Points, in no order, along strands that fork, close into loops and pass close to each other.
(in the rows, 100 means zero)
Two points are linked if the straight distance between their rows is under 63. Some points are linked to none.
nirez: [ 35  87 130  96 118 109 106 133 149  79  54 113  66  53]
dad: [ 63 125 145 134 123  89 110 115 159 106  41 130  92 124]
ner: [161  76 116  94 129  82 133  79 102  37 123  98 114  73]
mizi: [171  56  54  56 102 109 110  94  95  45 150  38  76  84]
fel: [ 40 140 103 123  40  78  92  79  77 117  76 152 122  90]
Dabi: [114  80  80  80 123 135  86 111  88 117 117  53  78  97]
bove: [149  70 122  97 135  93 136  86 106  54 107  93 101  80]
tiku: [ 69 117 139 135 117 103 109 112 157 133  45 109  85 137]
Tus: [100  78 145 118 139  86 141 116 123  45  69 145 103  60]
ketos: [ 20 126 118 109  70  91  97 100 118 109  70 132  89  85]
toz: [120 122  63  90  85 102  66  93  62 136 140  77 121 131]
pimo: [120 124  88 101  88  82  71  82  62 108 119 118 133 107]
pir: [143  97  73  69 107  85  93  99  63  76 137  84 117  95]
suraf: [106  96 130 129 136 108 115 111 144 131  56  96  94 132]
naka: [187  57  52  63  90  87 113  96  92  45 158  49  89  95]
zin: [ 39  90 113  88 101 116  99 122 128  96  68 113  72  55]
notu: [119 117  78 101  86 117  68  88  71 156 130  71 117 147]
matar: [182  72  83  90  97  73 124  81  95  19 163  89 113  80]
nutu: [ 34 132  66  77  29 116  73  80  48 134 128 100 102  80]
Tariz: [ 29 137  95 114  31  87  92  75  67 136  87 127 110 103]
buke: [122 110  94 116 108 125  83  96  90 170 116  70 106 157]
Lata: [147  55  69  53 123 121 117  99 100  45 131  40  73  65]
buz: [186  72  61  76  98  73 107  87  87  59 158  63 109 122]
Zurag: [107  81 114 121 132 161 102 111 131 173  95  50  68 154]
zuf: [ 38 126 114 115  63  76  96 100 101 100  71 157 109  76]
Subo: [ 72 107 114 120 100 130  97 105 126 150  78  84  83 124]
lepug: [ 74 117 138 131 118  79 107 112 140 101  48 150 103 101]
bor: [ 84  98 117 128 114 151 105 113 147 170  79  68  68 151]
Vimik: [ 99  84 101  83 127 109 105 112  97  89  92 104 100  66]
Gomi: [160  95  55  78  93  75  84  96  60  80 154  75 118 129]
bisun: [ 82  67 141 101 144  99 131 127 142  54  54 131  81  49]
Tep: [ 58  81 138  96 135 103 120 132 151  64  44 124  75  52]
dez: [143 128  58  93  78  78  61  90  55 122 144  83 132 149]
Pifid: [132  72 114  93 138 107 124  98 100  75  91  91  99  81]
Muru: [ 78  87 113  92 118 111 100 113 112 102  77 108  86  68]
kamir: [130 138  67  90  70  59  61  87  45  94 140 125 146 115]
Rozan: [ 96  97 138 134 132  75 123 108 121  52  56 168 117  81]
vapo: [ 25 135  92 118  33 112  97  80  65 154  96 109 103 130]
rof: [ 12 123  91 102  39 127  98  94  84 140  96  99  78 105]
Tun: [133  76  78  65 116 105 102 103  76  58 127  65  92  76]
forim: [ 83 112 142 132 121  70 114 115 130  71  51 175 118  91]
nuluf: [105 115  97 102  97  98  78  93  81 126  99 103 115 109]
kemer: [120  96  97 110 122 148  92 103 107 168 111  56  86 153]
Lamo: [147 132  59  93  70  58  62  92  44 105 147 106 146 141]
Zit: [184  76 104 100 113  77 132  73 105  25 149  95 114  77]
mupe: [101 106 105 112 106 106  89  99 103 142  85  97 107 117]
pazar: [ 26 122 109 110  64 105 101 101 110 135  72 112  80 101]
muduf: [ 57  93  85  70  84 119  79 109  88  97 100 106  94  48]

How many points has the smallest loop of links through each point below? Write - if it is on no loop.
mizi => 7
dez => 13
rof => 7

Name the points in between on the shortest way along the links from the first point to the second, in order.
notu / Subo => buke, kemer, Zurag, bor
rof / zuf => pazar, ketos
bisun / suraf => Tus, Rozan, forim, lepug, dad, tiku
mupe / kamir => nuluf, pimo
kamir / notu => Lamo, dez, toz
Tun / buz => pir, Gomi
